Points, in no order, along strands that fork, close into loops and pass close to each other.
In the rows, 128 means zero.
Points whose rows are less than 132 apart are linked; no others are. Some points are linked to none.
fonak: [152 125  82 157 160  88  84 112 117 168 153 113 129 130 122 192 148 159
 118 150 134 110 145 101  95 121 173 146 132  87 133  98]
sim: [128 152 153  79 168 128 131 165 105 131  70 124 149  82 135 158 196 158
 104 175 122  99 163  90 123 112 145 156 127 172 168 177]
sigu: [161 111 125 136 123 116  83 137 147 160 141 133 136 161 139 134  48 180
 161  91 136 173  90 163 129 156 127 136 154  88 123  66]
Par: [117 118  95 151 151  83 136 120 134 174 118 107 110 136 139 182 151 160
 103 154 140 111 149 119  99 116 149 161 127  96 140 128]
vira: [133 136  94 125  82 122 106 126 192 118 131 128 172 113 149  74  69 137
 100  85 143 147  84 129 166 147  82 134 150  75  99 108]
lutib: [125 144 162  71 168 148 153 166 116 152  69 157 160 115 124 169 190 177
 131 180 117 107 148 129 103 110 151 150 102 177 172 175]
nuti: [ 94 123 135 136 132 106 125 100 141 143 149  81 109  88 148  79  95 123
 111 115 177 140 129 102 115 118  71 172  98  76 130 110]
lovo: [129 131 163 115 139 169 153  60 129  97 186 123  88 167 106  64 113  72
 133 108 108 158 120 150 110 101 102 118  93 141 120 158]
fuli: [131 126 106 137 148 139 169 113 123  96 100 119  99 146 143 140 172  64
 133 152 130  99 142 163 124  65 161 135 140 144 133 187]
tuvo: [148  96  92 131  97 117 144 156 135 130 178 133 109 128 118 183 170  88
 151 131 117 159 155 148 156 147 174  77 140 166  88 101]
zom: [134 129 149 130 117 104 174  88 117 184 155 149  93 194  94 166 138 185
  97 154  73 144 143 122  91 191 129 164  98 119 150 166]
tivav: [134 111 179 161 111 147 164 101  95 123 159 169 100 173  78 122 147 102
 154 123  68 112 133 110  92 115 139 113 120 176 185 158]
fiful: [117 138 116  97 177 137  74 164 123 100 120 115 152 102 155 113 111 120
 147 120 202 109 110 151 153  91 141 129 128 119  99 103]
nened: [141 109 119  96 137 136 150 173 127 146 158 148 135 140 110 184 198 105
 146 154 126 136 159 153 130 135 186  82 103 188 113 143]
Lol: [ 77 123 114 147 126 144 129 102 113  83  43  69  76 111 145  71  63 123
 118 138 144 127 117  98 149 150  93 123 138  86  96 114]
pezel: [109 105 106 143 133 123 125 129 152 121  93  88  97 152 163 108  51 137
 161 103 168 171  82 179 151 120 118 125 164  76  96  93]
rigi: [135 131 189  86 108 164 137  95 103 136 176 147 107 154  88 116 131 130
 125 142  88 168 143 122 125 167 122 134  74 172 146 165]
fotu: [104 107 102 113 153 135 103 105 127 104 167  95  90 147 130  92 104 106
 125 114 170 160 119 129 129 128 122 116 103 115  76 111]
Tuf: [132 138 154 103 101 121 156 148 116 119 119 140 123  83 120 134 194 119
  89 154 101 108 167  84 141 130 132 157 131 178 151 181]
muf: [174 174  94  94 173 140  88 126 170  94  64 117 180 118 165 146 114 160
 109 151 115  98 113 161 151 104 138 136 184  56 121 142]
gub: [ 99 114 165 145 144 133 188 160 133 202 172 170 105 153 105 141 146 112
 182  96 146 148 147 146  69 111 111 104  71 202 160 139]
pob: [134 112 132 154 153 109 166 181 107 151 104 133 109 124 140 192 188 115
 168 153 144 102 160 148 103  84 187 113 145 184 162 142]
Vulit: [159 148  65  99 156 130  92 165 180 117  76 155 201 139 154 163 132 168
 108 124 118 103  90 164 147 121 152 104 180  96 100 125]
sedid: [141 115 110 106 192 135 140 178  99 148  97 139 138 155 116 205 188 145
 153 177 147 101 151 153 107 118 207  92 119 172 138 130]
dat: [151  88 103 195  83 107 127 166  98 106 143 146 129 144 114 174 144 116
 150 107  93 128 125 109 139 143 160  63 180 143 124  68]
zize: [ 94  90  91 162 118 114 121 125 110  90 142 109  94 103 121  99 160  79
 105 113 137 130 134  50 128 124 126  92 142 175 105 111]
Besa: [148 126 112 140 147 129  69 176 109  96 128 135 161  99 149 135 117 117
 163 110 168 100 107 148 158 100 155 106 168 145 117  83]
ruf: [109 131 162 118 124 136 140 158 128 153 107 145 155 142 131 142 109 170
 137 126 137 123 119 149 130 152 121 137 114 138 149 125]
Nad: [106 137 109 175 120 120 102 102 128 119  68  97 129  87 151  76  50 142
 112 119 162 118  99  86 144 140  91 133 142  66 118  83]
laz: [181 155 160  98 106 113 127 121 157 163 135 145 164 110 145 170 117 181
 132 147  82 143 139 171 138 132 104 177 146  73 159 141]
Fovid: [126 111 216 141 113 166 160 115  62 120 119 152  89 148  88 114 119 116
 167 129  66 148 134 107 104 128 133 121 112 193 184 132]
gib: [131 102 110 158 116 127 125 120  91 100 169 138 111 130  93 134 177  75
 117 119 114 100 148  71 129 126 169  81 141 186 126 126]
Faram: [140 123 101 130 106 124 114 123 104  94 143 138 115 117  95 137 191  98
  74 139  99  96 154  56 140 147 162 118 131 177 124 162]
nubi: [125 174 130 106 129 140  46 141 111  98  91 130 187  62 122  77  94 152
  80 115 150  90 121  78 163 164  86 127 115 105 115 111]
muvop: [131 143 158 128 110 133 109  72 110  97 138 119 127 106 120  90  90 130
  96 134 108 123 125  96 136 150  99 154 128  89 147 126]
Bulil: [133 158 149 113 146 142  46  95  69  64 132  97 102  69 109  53 112 107
  92 137 141  99 153  46 145 133 113 129 114 147 124 119]
zakil: [101 124 147 130 139 136 149 159 143 195 120 151 141 185 128 144  91 185
 152 101 153 155 107 183 118 173 115 130 101 135 124 121]
mulus: [150 127 115 149 114 124 103 137 129 104 124 146 151 125 140 146 107 122
 145 119 118 107 113 149 147 112 147 118 168 109 127 102]
Rezi: [176 142 104 113 165 104  66 121 136 166 189 136 163 144 125 183 143 173
 138 136 135 108 135 148 105 110 171 141 127  87 135  99]
Tazug: [ 86  87  72 151 127 121 107  81 118  78 144  84  74 103 119  62 134  59
  91 104 138 144 114  40 113 112 106  97 132 132  61 105]
Kilu: [130 154 152  99 132 136  47 129  83  87 115 108 138  56 131  96 106 142
 107 135 148 118 147  68 161 161 107 145 117 134 123  99]
loz: [131 135 135 141 104 135 128  62 125  97 165 130 124 128 107  84 120  97
  84 114  99 112 119  89 109 136 105 135 123 115 141 155]
Sete: [134 159 134 134  89 140 119 155 150  81 125 159 200  65 135  86 140 101
 109  96 133  80 116 118 164 112 100 136 157 142 146 134]
foz: [146 138 126 105 164 143 173 150 120 113 102 147 127 140 137 170 202  90
 140 163 123 100 146 167 122  64 192 117 139 181 149 190]
mupor: [151 167 145  87  99 144 134 169 146  80  97 159 200  76 141 119 163 120
 100 126 104 100 123 128 167 127 111 142 153 143 123 162]
Nilib: [120 151  95 139 111 125  41 112 120 102  89 100 151  62 149  66  63 140
  82 114 169 121 108  65 153 161  94 114 129  71  96  83]
Pove: [ 96 116  96 155  92 134 126 126 164  92 118 124 157 106 146  60 100 102
 105  81 138 128  79 100 146 135  73 102 148 104 101 102]
pobok: [152 127 155 129  96 107 170 128 127 186 151 154 117 162  97 195 176 171
 128 160  57 135 166 130 100 161 145 151 120 142 159 153]
ruva: [112 142 163 104 154 148 160 151 125 159  93 146 141 132 133 139 134 156
 150 146 146 110 127 160 121 103 140 152  96 147 164 163]
lep: [ 98 128  94 149 147 111 174 113 164 130 116  97  99 139 168 119 143  81
 125 130 164 114 129 170 120  63 127 148 133  99 114 168]
lomu: [101 114 119 135 149 133 163 116 143 136  88  73  74 167 174 117  64 109
 175 124 168 168 100 205 145  97 114 139 136  79 105 121]
Mup: [140 117 145 149 109 123 157  80 128 147 153 139  90 185 112 154 114 142
 123 133  96 152 128 149 104 154 132 138 119 108 130 138]
fova: [121 132 120 121 137 111 140 151 172 227 177 166 143 186 114 146 114 188
 155  98 158 175 121 189 100 191 115 122  86 149 112 113]
fefi: [142 163 149  61 117 164 163 162 147 115 102 182 195 125 123 146 194 131
 116 152  86 117 128 145 141 137 139 132 127 175 133 189]
kuf: [ 91 139 111 106 182 134 100 142 125 117  78  82 128 116 167 111  83 131
 152 135 212 111 116 156 145  88 118 141 111  89 110 114]
ripar: [105 136 131 153 114 142 128 137 157  78 121 128 181  62 150  46 109  82
 124  86 158 107 104 114 159  97  76 119 145 130 123 111]
zezos: [170 171 127  81 156 141  78 120 159 109  92 112 170 108 159 109  61 172
 123 142 141 117 113 167 165 117 115 159 154  45 125 130]
ful: [169 160 116  99 109 130  83 133 185 107 115 118 176  76 167  80  59 143
 113 117 140 126 103 146 191 120  91 149 160  51 120 119]
lolo: [155 154 179 119  97 130 155  86 144 150 154 140 116 137 131 139 114 151
 126 143  84 156 138 166 112 136 111 169 124  94 150 153]
doti: [106 126  67 153 143  79 146 139 162 159  84 123 143 122 153 183 168 163
  76 137 123 102 139 118 110 123 130 143 153  92 122 139]
monof: [172 140 162 149  64 110 186 173 119 162 138 170 142 131 104 199 192 157
 153 157  47 125 174 136 109 133 140 139 150 146 173 150]
pek: [151 150 107  89 134 117 112 181 152 149 156 164 205 105 118 176 205 147
 121 130 118 101 143 129 133 133 152 127 128 156 128 137]
dusi: [162 119 126 185  82 120 126 130 121 120 164 160 156 135 110 152 142 111
 148  99  80 108 118 123 123 121 143 112 172 128 152 106]
tipu: [ 86 125 113 153 143 115 151 105 146 134 125  89 104 118 141  91 122  97
 120 120 174 108 128 119 116  93 100 156 116 103 137 145]
Lun: [139 108 210 105 101 150 146 116  62 139 144 139  80 139  86 142 141 131
 156 159  65 167 161  97 129 162 138 135  97 196 175 135]
fen: [123  92 125 166 116 119 110 134 125 120 116 111 112 138 147 116  52 139
 171 101 140 169  92 141 146 123 113 110 172  99 111  50]
kadez: [ 83  99  78 139 141 123 112  79 122 108 148  83  77 144 128  71 114  84
  89 114 170 152 107  88 103 120 115 119 111 105  76 119]
mavis: [124 137 184 107 125 168 170 104 136 144 170 160 105 170  93  83 125  88
 142 110 111 153 127 150 103 127 111 119  73 181 143 174]
Dib: [ 80 115  86 126 169 121 160 111 135 149  72  65  72 178 166 144  98 125
 131 145 180 145 112 174 130 129 137 146 120  87  88 130]
paba: [135 118 146 141 121 150 148  36 131  91 187 109  89 157  99  44 117  73
  99 107  97 139 112  95 108 112  93 135 102 119 141 167]
zamud: [123 141 173 112 126 121 100  81 119 117 144  93 116  87 128  86  67 148
 120 136 143 146 137 109 136 144  73 169 102  83 147 107]
veka: [122  92 124 176 106 130 152  96 100  95 150 135  94 176  91 118 136  85
 136 113  94 127 119 106 107 123 146  81 144 169 128 121]
nom: [103 119 128 123 138 130 169 169 160 212 184 173 126 174  98 146 166 138
 159 110 155 153 139 161  86 173 131  95  56 190 117 141]
tomu: [ 93 120 180 120 134 150 180 128 136 181 154 149 103 146 111  95 118 108
 167  94 121 175 133 146  85 113  81 122  66 181 150 141]
moki: [128 110 115  98 145 118  90 126 120 131 159 113 112 141 135 145 120 133
 141 134 154 160 133 155 137 139 143 123 116 119  87  94]
zozam: [144 110  94 124 126 106  80 125 112 148 151 118 120 150 118 185 133 157
 121 144 123 146 141 119 138 181 170 116 124 115  95  90]
kuda: [ 67 124  95 135 162 128 131 127 125 114  43  75 102 130 166 115  87 122
 122 137 191 119 108 130 145 126 128 136 128 101  85 121]
Dubus: [138  75 103 187  96 115 164 188  96 112 144 139 102 154 107 184 173 102
 176 132 106 150 144 133 130 140 185  42 157 182 122  80]
lege: [172 150 164 139  68 100 158 161 144 171 139 153 163 103 131 193 161 190
 149 140  57 119 153 148 121 129 109 175 169  99 174 127]

A piece is two or more points that can be reached from each other along the links. Count, over all rows, the pieces, the separate loops (a circle has one, a figure eight two, a Y none), the forks (points with three links) and the tips (points with one).
pieces | 3
loops | 2
forks | 4
tips | 6

A fork is a point with three links, a tip a point with one. Leave the first point through the second and follow the links. Name the first fork or tip that comes.
foz, fuli | mavis
nom, fova | gib
lep, fuli | kuda
Vulit, muf | fefi
ripar, Pove | Vulit
zize, Tazug | fonak

Name the points in between on the shortest way along the links from the first point to the second, in order.
muvop, fiful | zamud, nuti, tipu, lep, fuli, foz, pob, sedid, nened, tuvo, Dubus, dat, dusi, mulus, Besa
Faram, tomu | gib, veka, tivav, Fovid, Lun, rigi, mavis
dat, nubi | dusi, mulus, Besa, fiful, kuf, kuda, Lol, Nad, Nilib
doti, gib | Par, fonak, zozam, moki, fotu, kadez, Tazug, zize
mupor, Vulit | Sete, ripar, Pove, vira, ful, zezos, muf
fiful, sigu | kuf, kuda, Dib, lomu, pezel, fen
